Each row is a point on a tangle of strands that fork, close into loops and nearly touch. The rows are in no order.
Two points are linked if the straight distance between their rows is under 36.8. Some points are linked to none.
<59>: [  0   5  13  -5  32 -15  -5  -2 -13   7  -1 -15  -2  -1   9 -11  15 -10
  12  -9  -4]
<961>: [-11  -1 -15   7 -19  13  15  17   9  20  12   6  -1 -12   9   1 -11  14
 -10   1   0]
<622>: [ -8  -7  -2  -8 -37  16   1   6   1  -8 -15 -11  -7   9   6   7 -23  10
 -10   2  -2]
<984>: [  4  -5  10   4 -29   9  -7  -1  31  -6   3  32  11  -2 -19  17  -6   8
 -10   9   8]
<951>: [ 13  -3  16 -13 -30   7   2   2  17  -1  -3  12  -3   0  -7  18 -15  11
 -13   5   8]
<1191>: [ -6  -5   5  -6  16   3 -19  -7  -8 -13 -17 -10   4  13  -3  -4   9 -11
  11 -17  -4]
<1207>: [ -6  -6  -7  14   4   5 -14  -1  10 -24   5  16   3   9  -9  -1 -10  -6
   1  -1  10]
<141>: [ 15   8   2  -5 -23  14 -22  -3  20  -1   0  19   1  21   3   7  -7  26
 -10  27  12]
<895>: [  1   1   3 -27 -15  13 -18   2  -5   6 -20 -18  -1  10  27  11  -2   9
  -8  -2  -5]
<489>: [ -7  -9  -7   0 -21  13  17  11 -13 -15 -13 -22 -12   9   5  -1 -24  12
  -8   0  -4]
<574>: [  7  -9   8   8   9 -13  -9  -4  22   6  11  15  12 -14   0   6  22  -3
   1  -5   1]
<32>: [ -9   8 -15   1  -9  23 -21   1   7 -12 -11  11   2  28  11 -10 -10  19
  -4  20   0]
<1003>: [-14  -8 -12   8 -38  11  20  17   7   7   4  -6  -6  -7   2   5 -20  11
 -13   2  -1]
<794>: [  7   2  -7   2  32   2  -9  -2  -6 -20  11  12  -4  15   4  -9  -6  -3
   1   8   1]
<173>: [  3   5   3   1  12 -15  12   5   1  35  16  -5  -2 -21  16  -4  13   3
   1  -2  -7]
<535>: [ -1  16  11   4  40 -17  -3 -10 -18   7   1 -18   6  -1   6 -14  24 -18
  17  -2  -6]
<991>: [-20  -9 -16   5   1  11  -7   3 -11 -18 -10  -6  -4  10   2  -8  -4  -6
   5  -9  -6]
<528>: [ -9   2   9   5  -5 -21  15  -4  -1  18   9  -9  -8 -24  -7   0  11 -16
   5 -14   1]
<894>: [ -7  -6   2   6 -42  10   5   7  22  10  -2  16   7 -15  -9  12  -5   8
  -9  -3   4]
<1069>: [ -7  -9 -12  17   6   1   8  -2 -14 -35   1   0  -8   5 -13  -3 -21 -13
   0  -7  -1]
<1174>: [  0  -3 -12  13  10   3  18   3 -12 -27  10  10 -12   6  -9  -4 -30  -5
  -3   4   4]
<181>: [ -8   1  -1  15  18 -13   8 -10 -14 -14   9  -1  -9  -6 -14  -5   0 -24
   9 -13   4]
<917>: [  7   5   7   1 -32  13 -18  -5  30  -4  -1  25  10  13  -8  14  -8  20
 -12  22   7]
<219>: [ -5  -3  -7 -17  13  10 -17   0 -21 -19 -27 -12   4  18   4  -8   0  -1
   5 -10  -6]
<753>: [ 15   4  -7   7  29   1   6  -1  -2 -18  21  25  -6   3  -7  -4 -17  -4
  -1  11  10]
<516>: [ 18  -1   1  -5  -3  -1   6   9  21  29  17  12   2 -12  13  11   7  20
 -12  10   3]
<932>: [-19  17 -13   3  23  -7  15  -7 -43   6 -25 -37   7   2  -1 -16  21 -19
  19 -10 -17]
<114>: [ -5  10  -9  -5  38  -4  -8  -3 -28 -11 -16 -12   6   9   3 -19  12 -14
  12  -7 -10]
<741>: [-24 -10  -6  -3 -35  14  -8   7  -3  -7 -18 -18  -1   9   9   4  -7   1
  -2 -13  -6]
<330>: [ 25   0  40  -7  13 -32   5  -6   1  15   1 -17   2 -17  -8  14  16  -3
   4  -3  -2]
<108>: [-13  -1   7   1   5 -19 -10 -10   3   8  -5 -15   4  -8   8  -3  31 -14
  15 -21  -6]
<1098>: [23 -4 13 -4  4 -6 -1 -1 14  1  8 18  2 -2 -8 12 -3  4 -3  3  6]
<533>: [-24   9   4   7   1 -20  10 -13 -14  21  -2 -28  -5 -13   3 -10  25 -21
  20 -18  -8]
<812>: [-27   3  -9  -1  -9  -8   7  -4 -18  14 -14 -29  -2  -9   9  -8  18 -16
  17 -18 -11]
<77>: [-13 -11 -10   3  -7   5   5   8 -14 -20  -9 -16  -7   6  -1  -6 -13   2
  -2 -11  -7]
<1149>: [  1   0   8 -12  13  -2  11   0 -33 -12 -16 -27 -13   9  -8  -7 -14  -4
   7 -11  -4]
<1095>: [  3  -6  -3   9   3  -3  -1  -6  10 -28  12  25   2   1 -21   5 -12 -13
   3  -4   7]
<521>: [-13  -1 -15  16 -12  18 -21   2  24 -10   8  24   9  16   5  -5  -2   8
  -1  11   5]
<164>: [ 10  -3  15 -21   1   1 -16   1   3   6 -12 -11  -1  10  16   6   5  10
   0  -2   1]
<648>: [  3  -2   2  16  19 -17  12  -9  -7 -20  18  14  -5 -12 -21   0  -6 -30
   8  -6   9]
<963>: [  1   4 -11  -8  12   5  -3   9  -4  11   5  -2  -3   7  19 -10  -2  13
  -1   3  -3]
<454>: [ -7  11   2  -7  16  -5   1  -1 -18  17 -10 -24   0  -2  17 -11  15  -7
   7 -10 -10]
<901>: [-15 -11  -3   7 -12  -4   1  -1   0  -3   2  -5  -4  -7  -6  -3   1 -11
   8 -18   5]
<178>: [  5   0  -1 -12  16   7   5   5 -26 -20 -15 -13  -7  19  -2  -7 -21   7
   1  -1  -8]
<1164>: [  2   1 -12  10  -5   7  14  11  20  13  16  28   6 -20  -9   5  -3   8
 -10   9   9]
<626>: [ 30   5   5  -4 -21  12   1   2  29  18   9  31   9  -2  -4  16   4  26
 -20  33   9]
<1133>: [ 30  -1  12 -13   2  -2 -17   1  19  19   6   7   2  10  23   7  16  24
 -10  16   5]
<811>: [ 29  -8  17  -3  -2 -11   9   3  27  10   8  26  17 -22 -16  17  18   9
 -13  16   1]
<280>: [ 15   5  -6  10  -1  10   0   0  18  -3  17  31   0   4  -8   2 -16  16
  -9  22   9]
<177>: [ -8 -12   0   3 -40   6  17  10   8   8   2  -1  -5 -19  -9  12 -15   5
 -12  -4   5]
<490>: [ 13  -2   3   2  27  -4  14  -1 -17 -18  15  11 -13   2 -12   0 -21  -9
   1   3   9]
<905>: [ 10   6   6  10  27 -18  23  -4 -11   5  19  -1  -5 -16  -8  -4  -5 -11
   4  -2   2]
<371>: [ -9   1  -7 -14   0   5  -5   2 -10  14 -10 -23  -1   0  22  -6   8   3
   4 -12  -7]
<1012>: [-15  -5 -22  17   0   1  15   5 -11  -8  13  -1  -9  -6   3  -9  -8  -8
  -1  -7  -2]
<1037>: [-21 -11  -5  -7 -27   7  -2   4 -14   5 -20 -28  -1  -1  17   3   0  -5
   2 -20  -7]
<943>: [-10  16   0  10  36 -15  14  -7 -37  -3   2 -24  -9  -1  -7 -17   6 -26
  18  -3  -7]
<910>: [  2  10  -9   7 -34  23   2   5  18  10   7  21  -2   7   2   4 -20  29
 -17  33   6]
<740>: [ -1  16  25  10  32 -31   9 -12 -12  17   4 -24   0  -8   0 -10  28 -19
  24  -2  -3]
<1100>: [ 18  -6  19 -10 -11 -13  11   5  11  19   5   0   2 -22  -7  17   1   0
  -6  -6   4]
<256>: [ -1  -8  13   3 -25   3  -7   3  27   1  -2  17   9 -10 -14  16   3   2
  -4  -1   6]
<154>: [-17  -3 -11  13  20  -9 -11 -10  -5 -10   7   1   7  -1   3 -12  19 -26
  13 -13   0]
<598>: [  4   0  -9  -2 -11   6   6  16  14  27  13  10  -2 -10  17   3  -3  17
  -8   8   3]
<220>: [-24  -2 -24  18   2  -3  19  -2 -23  -6   1 -18  -6  -7   6 -15   2 -14
   6 -14 -11]
<1168>: [ 10   0   4 -15  12   8   3   4 -11  -7  -7  -9 -10  13   6   1 -20  12
  -3   2   0]
<448>: [ -4  -3  15 -15  -5  -7  15  -1 -28  -7 -17 -32 -11   1  -5   0 -12  -6
   4 -15  -5]
<456>: [-23   4 -24   4  14   0   9   3 -26  -2 -12 -23  -2  -2   7 -19   8 -11
  10 -13 -13]
<1023>: [-11  10  -4   8  37  -9   2  -9 -30 -16  -9 -17   0   5  -6 -15  10 -26
  14  -8  -4]
<965>: [-18  -3 -13  -2  -2  15 -23   2   3 -11 -17  -2   7  15  10 -11   7   0
   2  -6  -9]
<271>: [-28  -2 -12  -9 -15   5   1   1 -20  10 -25 -37   2  -3   9  -5  15  -9
   6 -20 -17]
<898>: [  0  -5   7  -2 -21  -5  12   6   9  13   5   1  -5 -19  -8   9  -4  -4
  -2  -7   4]
<260>: [  9   6   1 -11 -36  20   2   4   7  -2  -5   3 -12  12   5  12 -30  24
 -17  24   7]
<892>: [ 27  12   2   0 -16  19   7  -3  29   8  11  41  13  -7 -20   8  -2  23
 -19  46   7]
<566>: [  3   1 -15  -4   5  14  -1   7   1   4   8   8  -6  11  16  -4 -11  17
  -7  15   3]
<21>: [ 14  -1  32  -5   2 -27  13  -9   0   8   2 -11  -6 -15 -18  13   9 -12
   8 -13   5]
<381>: [-15  -5 -16  15  12  -3 -16  -2  12  -8  11  12   7  -1   7  -6  13 -15
   8 -13   1]
<320>: [  8   7   1 -20 -24  18  -6   5   1  -1 -12  -5 -10  19  18   8 -20  22
 -15  19   2]
<550>: [  4  -8  19 -11 -13 -12  18   3 -14  -2  -4 -15 -14  -4 -11   4 -15  -6
  -1 -13   2]
<1186>: [  3  -1 -10   2   2   6   4   3   8  -2  10  16  -4   2   1  -1 -16  10
  -5   9   5]
<135>: [ 33  -5  16  -7  -3  -5 -19  -3  28   7   8  21   8  10  10  13  12  25
  -9  24   8]
<138>: [ 34   1   6 -11 -14   5   3   4  25  30  13  20   5  -4  15  16   6  25
 -19  24   6]
<303>: [ -7 -11   3   9   9 -10   7  -8 -12 -29   1  -3  -7   3 -17  -5 -12 -20
  10 -14   2]
<992>: [ -8  -5  -3  12  -1  -7 -16  -1  25   1  11  16  13  -9  -4   2  14  -6
   3  -6   6]
<513>: [-16  11   7  12   0 -29  22 -12  -6  23   9 -17  -7 -22  -3  -4  21 -21
  18 -13   0]
<1170>: [ -7   2  -8   4  -8  14 -30   1  15 -10   0  11   9  20   8  -2   0  14
   0   7   3]
<587>: [-11  -4 -17  23  -7  11 -12   5  22 -11  16  32  13  -4  -6   3  -2  -3
  -5  10   7]
<124>: [  0   8 -21  -8  10  22 -16   3 -11 -11 -14   2   0  26  15 -12  -6  17
  -4  12  -7]
<487>: [-21  -5  -9   3 -25  21 -22   5   8  -6 -13  -6   4  10   9   0   0   7
  -2  -6  -5]
<243>: [-18  -5  -6   8  -8 -16  16  -1  -6   9   6 -15  -8 -14  -5  -6   4 -12
   8 -20   0]
<621>: [ 15  -3   8  -4   6   1   7   5   2   4  11   9  -8  -3  -3   4 -15   4
  -2   4   3]
<665>: [ 12  12  35   3  23 -30  14  -9  -6  22   5 -22   1 -13  -5   0  22 -10
  12   1   1]
<407>: [ -7   4  -6 -23  -4  12 -11   6 -17   7 -25 -24   2   9  19  -2   5   4
  -6  -7 -12]
<390>: [ -6  -7  -8  12 -22   6   7   6  12  -9   7  17   0  -6 -20   6 -20   0
  -5   1   6]
<493>: [ 10  -3  14 -10  14  -5 -12   0   5   7   1  -5  -1   2   6   1   5   4
   1  -8   3]
<865>: [ 24   8  -6   6  -1  13   2  -5  23  -1  16  45   9  -1 -14   5  -9  14
 -15  34   7]
<357>: [ 13  -4   9  -5   2  -3 -20   3  20  21   7   5   9   1  24   4  20  15
  -3   6  -4]
<118>: [38 -6 18 -5 12 -7 -8 -2 23 -3  8 24  7  8 -6 11  6 14 -9 18  8]
<644>: [-10   3  14   0  14 -18   3 -15 -20  -4 -14 -26  -3   2 -11  -7  15 -24
  20 -18  -3]
<203>: [  8   5   0   1 -38  21   6   1  16  -3   2  15  -4   9  -8  12 -29  24
 -14  28   9]
<1065>: [-18  10 -24  -7  15   4   4  -3 -33   9 -28 -32  10  -1   9 -15  19  -8
   9 -16 -20]
<724>: [  5  -7  21  -6 -10 -18  10  -7  -2   3  -3 -11 -11 -10 -18  11  -5 -13
   4 -18   6]
<833>: [-19  26  -5   8  30 -11  18  -8 -46   6  -9 -36   3  -2  -6 -23  16 -24
  21  -2 -11]
<1218>: [-20 -12 -11  14  -8  11 -12   1   3 -28  -3   4   4   8 -10  -6  -4  -9
   5  -8   2]
<80>: [ 19  -6  10   1   2  -6  -5   0  27   3   9  25  15 -15 -14  11  10   4
 -10   5   3]
<853>: [  6   2  -3 -13  16   5 -15   4   4  20   4  -3   5   8  28  -5  14  12
   0   2  -5]
<681>: [ 30  -6  24 -11  -3 -13  16   3  14  21   8   8   8 -22 -11  22   9  10
 -11   5   2]
<770>: [  4   7 -12 -18  18  18 -17   4 -17  -9 -21  -8   2  20  12  -8   0   9
   0   1  -9]
<51>: [ -4   2 -10   0  34   2  -9  -4 -19 -22  -3   0   1  13   2 -12  -3 -10
   6  -1  -3]
<1007>: [  2   0   8  -6  15  -9   2  -2  -8   1   1  -9  -4  -2  -2  -6   4  -6
   6 -12   0]
<183>: [-18  -5  -7   5  13  -8 -16  -9 -10 -17  -9  -5   4   6  -7  -9  13 -21
  14 -19  -1]
<5>: [  5  -8   8   9   9 -14   3  -9   5 -19  10  22   5  -8 -24   7  -3 -21
   2  -7   6]
<743>: [ 17   5   5 -20 -19  18 -16  -1  11  10  -2   5  -6  20  22   6  -8  28
 -12  23   4]
<596>: [  5   1 -12  19  -1   8  -2   5  25  -7  17  43  18 -14 -20   9   1  -8
  -9  17   6]

How many points has the smallest loop of links through each point below? Write none if it is on no loop.
<77>: 7
<407>: 8
<681>: 18
<154>: none
<853>: 10

A fork is a point with three links, a tip a point with one. Leave the first point through the second and follow the links. Name the first fork or tip that comes.
<219>; <770>: <596>
<984>; <917>: <910>
<865>; <892>: <177>
<51>; <114>: <1012>
<456>; <1065>: <991>
<243>; <528>: <741>
<596>; <587>: <80>

Name the points in between on the shortest way along the links from the first point to the second, in order.
<812>; <1207>: <271> <1037> <741> <487> <965> <991> <1218>
<753>; <271>: <490> <1174> <1069> <303> <181> <648> <5> <1095> <1207> <1218> <991> <965> <487> <741> <1037>
<219>; <1133>: <1191> <183> <154> <381> <992> <574> <80> <1098> <118> <135>
<371>; <178>: <454> <59> <535> <740> <665> <330> <21> <724> <550> <448> <1149>
